Points, in no order, along strands that fork and pass close to each other.
(in the rows, 128 means zero)
Two points are linked if the straight distance between their rows is under 95. Some points are linked to none.
<1247>: [144 101 105 175 117 153 136  88 151  94 118 138 103 116 144  94 137 105
 209  96 145  82]
<374>: [105 166 154 112  99 103 121 133  97 160  91 129 131 128 186 107 160 106
 114 127 127 103]
<276>: [149 143 126  98 164 157  94  96  95 151  65 118 147 144 157 112 150 150
 133  91 157  65]
<941>: [132 118 139  89 136 132 127 171 118 139  77 133 201 170 127 126 161 141
  85 160 135  92]
<88>: [ 67 136 165 197 106 127 102 121 151 138 120 146 126  83 154 110 123  86
 210  85 152 106]
<689>: [162 123 120 132 134 206 128 163 161  79  87 158 155 133  95 122 129 103
 171 128 131 132]
<589>: [112 141 161 114 132 116 101 127  93 166  96 118  81 122 147 117 155 134
 142  84 168  72]
<322>: [137 118 105 175 115 188 129 111 164  68 113 166 121 119 134 114 126  96
 216  85 143 110]
<1157>: [158 138 128 149 117 211 137 145 141  91  55 139 163 168 124  94 171  98
 176  90 140  88]
<488>: [116 105 117  90 170  96 101  92 105 164 148 128  79 116 151 116 127 159
 110 128 150  94]
<1032>: [ 91 133 130 152 106  97  79 113 105 163 136 117  78  97 157 106 151 116
 152 124 144 115]
<747>: [146 106  96 139 155  91 136 117 134 114 164 128 132 103 109 181  72 154
 100 123 120 186]
<732>: [125 112 109 142 145  59 131 117 124 148 187 114 120 123 107 187  67 163
  71 124 121 183]
<1262>: [172 110 112 159 109 180 136  69 133  96  93 133 116 148 145  73 148 121
 188 103 131  72]
<533>: [182 111 105 111 149 189 128  74 117 127  90 119 168 181 125  71 150 158
 112 164 101  75]
<1188>: [139 118 151  99 162 141 141 126 142 110 106 162 143  98 138 151  91 133
 162 118 133 102]
<1151>: [105 122  75 128 120  73 104 101  96 147 174 103  75 118 142 146 124 139
 105 141 120 150]
<585>: [ 86 140 140 181 104 134  83 130 124 164 133 128 133  74 133 123 116  97
 154 139 130 165]
<800>: [151 102 130 109 143 140 139 111 127 126  87 132 143 150 136  85 159 120
 104 159 128 109]
<866>: [141 123 100  76 157 140 102  89  94 150 111 126 134 163 148 118 141 168
  85 149 140  89]
<984>: [102 186 178 117  91 132 171 207 152 121 156 115 132 119 108 146 115 108
 130 138  92 180]
<152>: [134 103 124 163 122  73 165 141 136 122 175 108  70  91 102 155 102 132
 131  98 120 180]
<469>: [146 124 125 113  88 109 161 156 134 114 113 119 146 169 128  96 175 106
  75 176  96 141]
<112>: [179 117 116  94 145 137 187 149 171  66 128 148 160 156 112 144 116 129
 113 141 103 142]
<1129>: [154 112 132 116 163 159 151 134 158  86 118 171 147 106 122 154  85 120
 166 118 130 133]
<89>: [153 128 152 130 140  96 165 180 162 103 165 130 165 153  79 179  98 140
  56 131 115 194]
<1303>: [136 111 117 104 110  82 149 136 121 126 129 122 156 178 132 107 165 118
  48 187 102 145]
<1210>: [189 105  95 113 139 150 170 125 153  66 133 133 129 152  97 129 125 126
 128 146 117 148]
<594>: [101 159 152 166 119 185 144 185 195  92 147 156 136 104  88 129 105  87
 192  96 112 189]
<482>: [163  86  98  94 181 118 134  63 118 116 151 134 104 152 120 140 105 176
  94 153 132  99]
<893>: [ 95 110 111  95 168  93  74  97  98 181 151 121  69 103 166 116 147 152
 137  99 156  72]
<697>: [134 122 158 112 132 152 149 152 143 118  79 148 170 131 137  99 145 103
 130 139 131 117]
<1212>: [122 128 128 156 101  94 130 162 137 143 142 100 116 115 103 149 128 116
  93 146 107 211]
<275>: [ 93 137 146 191  98 130 120 148 155 116 165 131  95  74 107 143 110 106
 213  95 130 145]
<823>: [ 92 138 132 133 123 115  97 123 122 175 123 139 176  98 149 131 114 117
  94 166 113 163]
<254>: [184 103 106 103 151 176 144  87 116 108 108 131 164 185 108 110 136 167
 107 177 103  83]
<492>: [ 79 118 114  99 155  51  98  96 105 173 187 119  93 145 142 145 109 145
  43 148 126 160]
<138>: [121 134 128 169 123 206 142 145 183  66 109 174 132 120 126 109 126  78
 214  85 137 128]
<558>: [169 116 105 128 129 169 126  73 109 115  97 125 117 146 145  87 152 135
 162 125 129  74]
<174>: [105 142 154 111 120  70 159 135 124 139 165 124 134 119 145 165  92 139
  82 143 118 159]
<330>: [121 147 135 149 114 155 110 117 119 135  67 142 155 122 161 102 151 100
 161  98 147  97]
<489>: [114 161 142 162 130 169 154 170 185 102 182 129 135  90  89 154  70 105
 198  88  99 198]
<3>: [146 140 146 155 126  94 166 176 163 137 173 107 140 128  83 168  79 136
  70 104 102 228]
<664>: [154 147 124 115 111 170 127 138 114  85 104 141 103 132 123 155 133 135
 181 100 156  85]
<266>: [119 144 138 108 107 130 175 216 184  93 125 139 190 150 109 117 151 103
 117 153  95 156]
<242>: [110 131 107 111 148  98  90 103 118 158 134 137 164 119 151 124 121 134
  73 169 117 156]
<508>: [102 149 173 142 139 139 144 151 136 153 174 122 137  90 104 182  66 141
 150 126 117 169]
<1270>: [ 87 174 179 121  90 108 130 145 105 161 112 123 132 107 174 124 135 101
 144 111 123 114]
<1077>: [121 121  92 143 126 128  95  98 112 121 129 139 118  92 146 143 114 141
 176 118 139 106]
<636>: [132 118 152 119 139  94 156 169 138 125 153 132 157 157  80 171 109 146
  58 159 125 177]
<206>: [133 149 128 160 120 160 136 170 164  91 169 124 111  89  80 179  86 132
 188  91 121 182]
<1053>: [103 148 174 147 128 119  94 132 110 165  99 115  91 102 150 131 139 129
 181  70 181  65]
<490>: [154 138 119  94 127 144 125  83  92 158  84 105 138 183 164  65 187 143
  87 136 115  72]
<1166>: [153 122 131  91 146 130 171 177 168  80 128 155 191 154 105 163 109 142
  88 155 113 143]
<663>: [152 118 121  89 145 105 154 149 135  83 143 155 200 183 103 170 124 155
  58 169 120 124]
<1115>: [139  88  83  94 157 123 110  65  94 152 159 105  64 167 122  93 151 165
  80 155 124 109]
<826>: [122 145 129 119 129 169 156 217 195  90 126 152 185 133  93 122 139  94
 144 131  96 181]
<137>: [122 156 166 118 141 140 173 211 194 112 169 133 198 130  76 163  94 126
 103 130  89 195]
<225>: [150 146 126 134 116 176 121 119 118 119  52 136 172 150 157  92 168 104
 164  92 138  86]
<47>: [115 118 149 113 132  70 130 165 128 143 149 125 167 158  93 155 125 143
  38 180 118 181]
<597>: [174 102  94 100 159 110 150  95 122  93 153 137 122 160 103 166  99 165
  85 145 125 128]
<257>: [121 103 115 100 145 101 116 114  99 153 136 127 101 154 108 138 130 152
  54 171 136 139]
<1055>: [103 141 137 170 113 170 145 154 193  89 128 162 126  99 112 109 122  78
 198  91 126 168]
<144>: [132 132 129 126 136 191 134 201 181  85 103 156 173 125  85 136 127 107
 165 133 111 160]
<442>: [132 114  70 135 115  89 117  91 105 128 152 110 105 128 146 119 136 132
  89 159 121 158]
<924>: [178 126 125  98 129 167 146 131 112  84  95 139 107 142 121 145 132 144
 159 121 137  84]
<647>: [179 107 132  87 135 145 167 111 107  98 107 124  94 154 115 128 130 147
 132 140 130  85]
<1223>: [136 112  93 128 157 106 108 111 121 130 155 143 141  96 122 171  79 161
 121 138 125 147]
<1197>: [144 121  85  91 149 135 100  80  95 141 126 121 154 181 140  99 157 159
  57 174 117 103]
<343>: [102 131 144 135 145 120 124 127 127 153 154 138 141  82 117 175  69 141
 145 138 124 153]
<483>: [100 104 149  91 164  83 114 108 111 164 145 133  87 108 134 134 109 149
 107 132 147 117]
<443>: [ 95 143 157 159 112 133 120 157 139 159 123 134 178  88 131 125 114  94
 133 148 112 181]
<1234>: [139 148 115 153 103 149  97 119  99 105 101 121  93 131 131 131 148 131
 181  88 174  64]
<1056>: [116 104 109 111 157  58 124  98 116 143 171 128 118 147 124 158 105 158
  42 150 129 163]
<750>: [ 99 123 153 165 106  69 141 143 122 159 186  92  79  87 112 161  91 130
 134 119 111 184]
<998>: [147 110  96 106 123  91 162  96 119 107 154 121 144 185 131 114 147 134
  42 176 110 136]
<1317>: [144  97 124 117 130 104 139 117 107 128 136 111  46 127 111 126 138 137
 129 136 157 118]
<51>: [ 87 187 192 141  83 150 138 163 116 144 131 123 132  99 157 136 113 100
 181 100 125 122]
<1282>: [139 146 105 142 135 143  82  69  99 157 100 102 108 139 179  86 183 138
 163  66 165  47]
<808>: [143 101 114 136 112  85 155 131 128 112 162 107  59 124  93 153 119 131
 115 130 134 160]
<810>: [ 93 161 163 177 109 157 140 154 135 157 195  96 133  82 106 171  69 130
 182 115 103 179]
<1230>: [153 128 119  94 118 161 129 155 109 133  55 115 194 175 136  99 184 134
 112 143 129  77]
<1088>: [143 112 126  86 124 108 147 118  90 126 124 116  59 149 124 129 147 150
 109 136 148  97]
<889>: [163 106  70 146 113 109 159  89 126 102 147 109 113 134 130 119 134 125
 102 148 106 162]
<1263>: [150 114  88  90 147 109 146  66 102 110 151 122 141 192 131 108 141 160
  51 181 108 108]
<214>: [ 75 125 145 166  99  75  89 123 113 178 157 106  59  77 147 115 139 113
 163 121 136 125]
<535>: [148 117 102 161 133 158 119 145 160  93 147 137 121  93  88 175  81 127
 181 103 129 168]
<22>: [156 103 104 128 141 136 119  77 112 133 113 119 101 128 138  78 153 136
 135 154 128 106]
<740>: [158 101 107 136 128 111 143 146 155 109 131 124 177 145  97 117 132 115
  59 165 109 195]
<372>: [ 86 132 133 203  92 140 104 130 147 109 137 141 108  87 138 126 117  97
 206  91 155 107]
<10>: [125 120 164 106 159 123 129 108 127 148 103 149 129  98 164 119 112 127
 155 108 150  90]
<1073>: [129  91 104 107 139 114 103 110  97 160 126 114  82 156 107 103 159 147
  61 178 139 131]
<991>: [129 124 149 152 133  75 154 149 128 153 190  96 124 133  90 187  65 153
  64 115 112 212]
<923>: [105 136 148 142 123 163 129 151 142 127  86 159 163 104 143 115 127  89
 170 113 132 132]
<424>: [ 98 129 163  97 124 101 116 170 116 164 120 129 174 150 126 142 138 130
  59 178 120 143]
<1132>: [168 128 121 104 151 167 123  67 102 152  81 106 158 185 145  62 172 154
 106 141 108  66]
<215>: [154 109 109  96 165 104 137 113 121 101 141 156 167 164 107 168 102 162
  72 166 127 128]
<541>: [101 182 152 128  86 121 159 186 138 134 171 101 155 121 121 165 108 121
 102 147  80 190]
<175>: [112 130 149 102 125 124 102 165 106 162  81 131 171 148 129 116 166 131
  81 159 133 112]
<162>: [135 130 134 113 120 126 131 150 120 114 120 140 134 130 114 151 124 137
 111 155 134 142]
<1086>: [101 138 118 165  95 124  74 115 113 153 115 123 108 101 142 103 144 106
 142 144 145 135]
<149>: [136 128 128  94 134 116 108  88  99 171  93 112 115 157 178  68 183 123
  94 131 137  83]
<883>: [131 134 140  95  99 124 167 197 148 102 116 132 173 150 119 121 164 109
  90 161 104 144]
<109>: [155 121 125 152 123 126 159 170 183  97 144 127 125 104  90 137 101 105
 129 115 111 203]
<1108>: [127 126  79 143 132 137  75  69  93 143 129 106  89 123 164  97 159 150
 164 108 151  58]
<479>: [ 81 165 196 176  82 153 117 149 138 148 103 135 120 104 155 111 136  84
 181  77 152 106]
<1013>: [181  96  74 144 124 126 166  95 143  83 147 114  98 129 116 113 133 132
 137 137 117 154]
<108>: [ 75 118 144 151 113  64 121 130 106 170 184 104  61  79 125 149 114 140
 157 120 125 139]
<219>: [ 80 130 106 116 129  66  84 110  93 180 174 113  71 116 139 144 124 141
  94 149 117 153]
<618>: [136 150 128  88 145 147 113 127  95 135  72 134 163 142 161 139 146 146
 134 110 141  74]
<1291>: [ 96 126 174 109 142  96 125 120 111 169 128 137  98  84 153 136 106 137
 144 121 141 106]
<668>: [120 144 130 199 107 172  98  99 143 107  79 137 131 145 150 111 153  95
 198  54 181  51]
<396>: [ 94 177 189 134  89 149 153 175 133 130 141 125 127 100 125 150 115 103
 159 114 118 148]
<898>: [151 152 109 105 165 152  83  63 100 169  83  96 122 151 173  81 169 146
 136  81 153  61]
<454>: [159 124 120 137 119 218 127 162 155  74  71 149 163 156 100 102 160  99
 184 119 129 111]
<579>: [ 91 152 166 154 122 169 129 149 156 144 105 159 184  92 138 124 111  86
 166 113 115 154]
<949>: [122 117  72 117 155 126  55  69 103 170 143 113  78 115 165  90 160 150
 141 107 151  68]
<104>: [ 79 151 170 198  91 153 127 154 143 135 189 110 106  75 106 153  92 110
 210 100 122 143]
<15>: [105 151 145 173 104 130  93 129 112 129 113 123  83 109 138 141 141 127
 200  71 181  51]
<709>: [123 121 117  67 175 116  99  80  95 157 129 132 108 148 161 110 139 166
  76 133 141  73]
<539>: [138 114 114 147 116 116 165 120 154  89 148 132  96  85 136 126 118 107
 185 103 123 139]
<448>: [121 146 131 114 108 105 111 101  98 159  93 113 116 135 187  79 176 105
 117 118 135  96]

A fork is a point with three links, a tip a point with one. Leave the first point through the second and follow the links. Name the first fork or tip that comes.
<558> / <1262>: <535>
<826> / <144>: <923>
<810> / <508>: <732>
<664> / <1234>: <589>
<508> / <810>: <51>
<1210> / <1013>: <1056>
<89> / <636>: <1230>
<808> / <152>: <443>

Follow the links from the first point to the second, and from the first to the third. Name the last point that the two ways share.
<1115> / <991> / <1151>: <1056>
<1108> / <10> / <1303>: <488>
<424> / <1115> / <219>: <1056>
<1291> / <618> / <469>: <488>
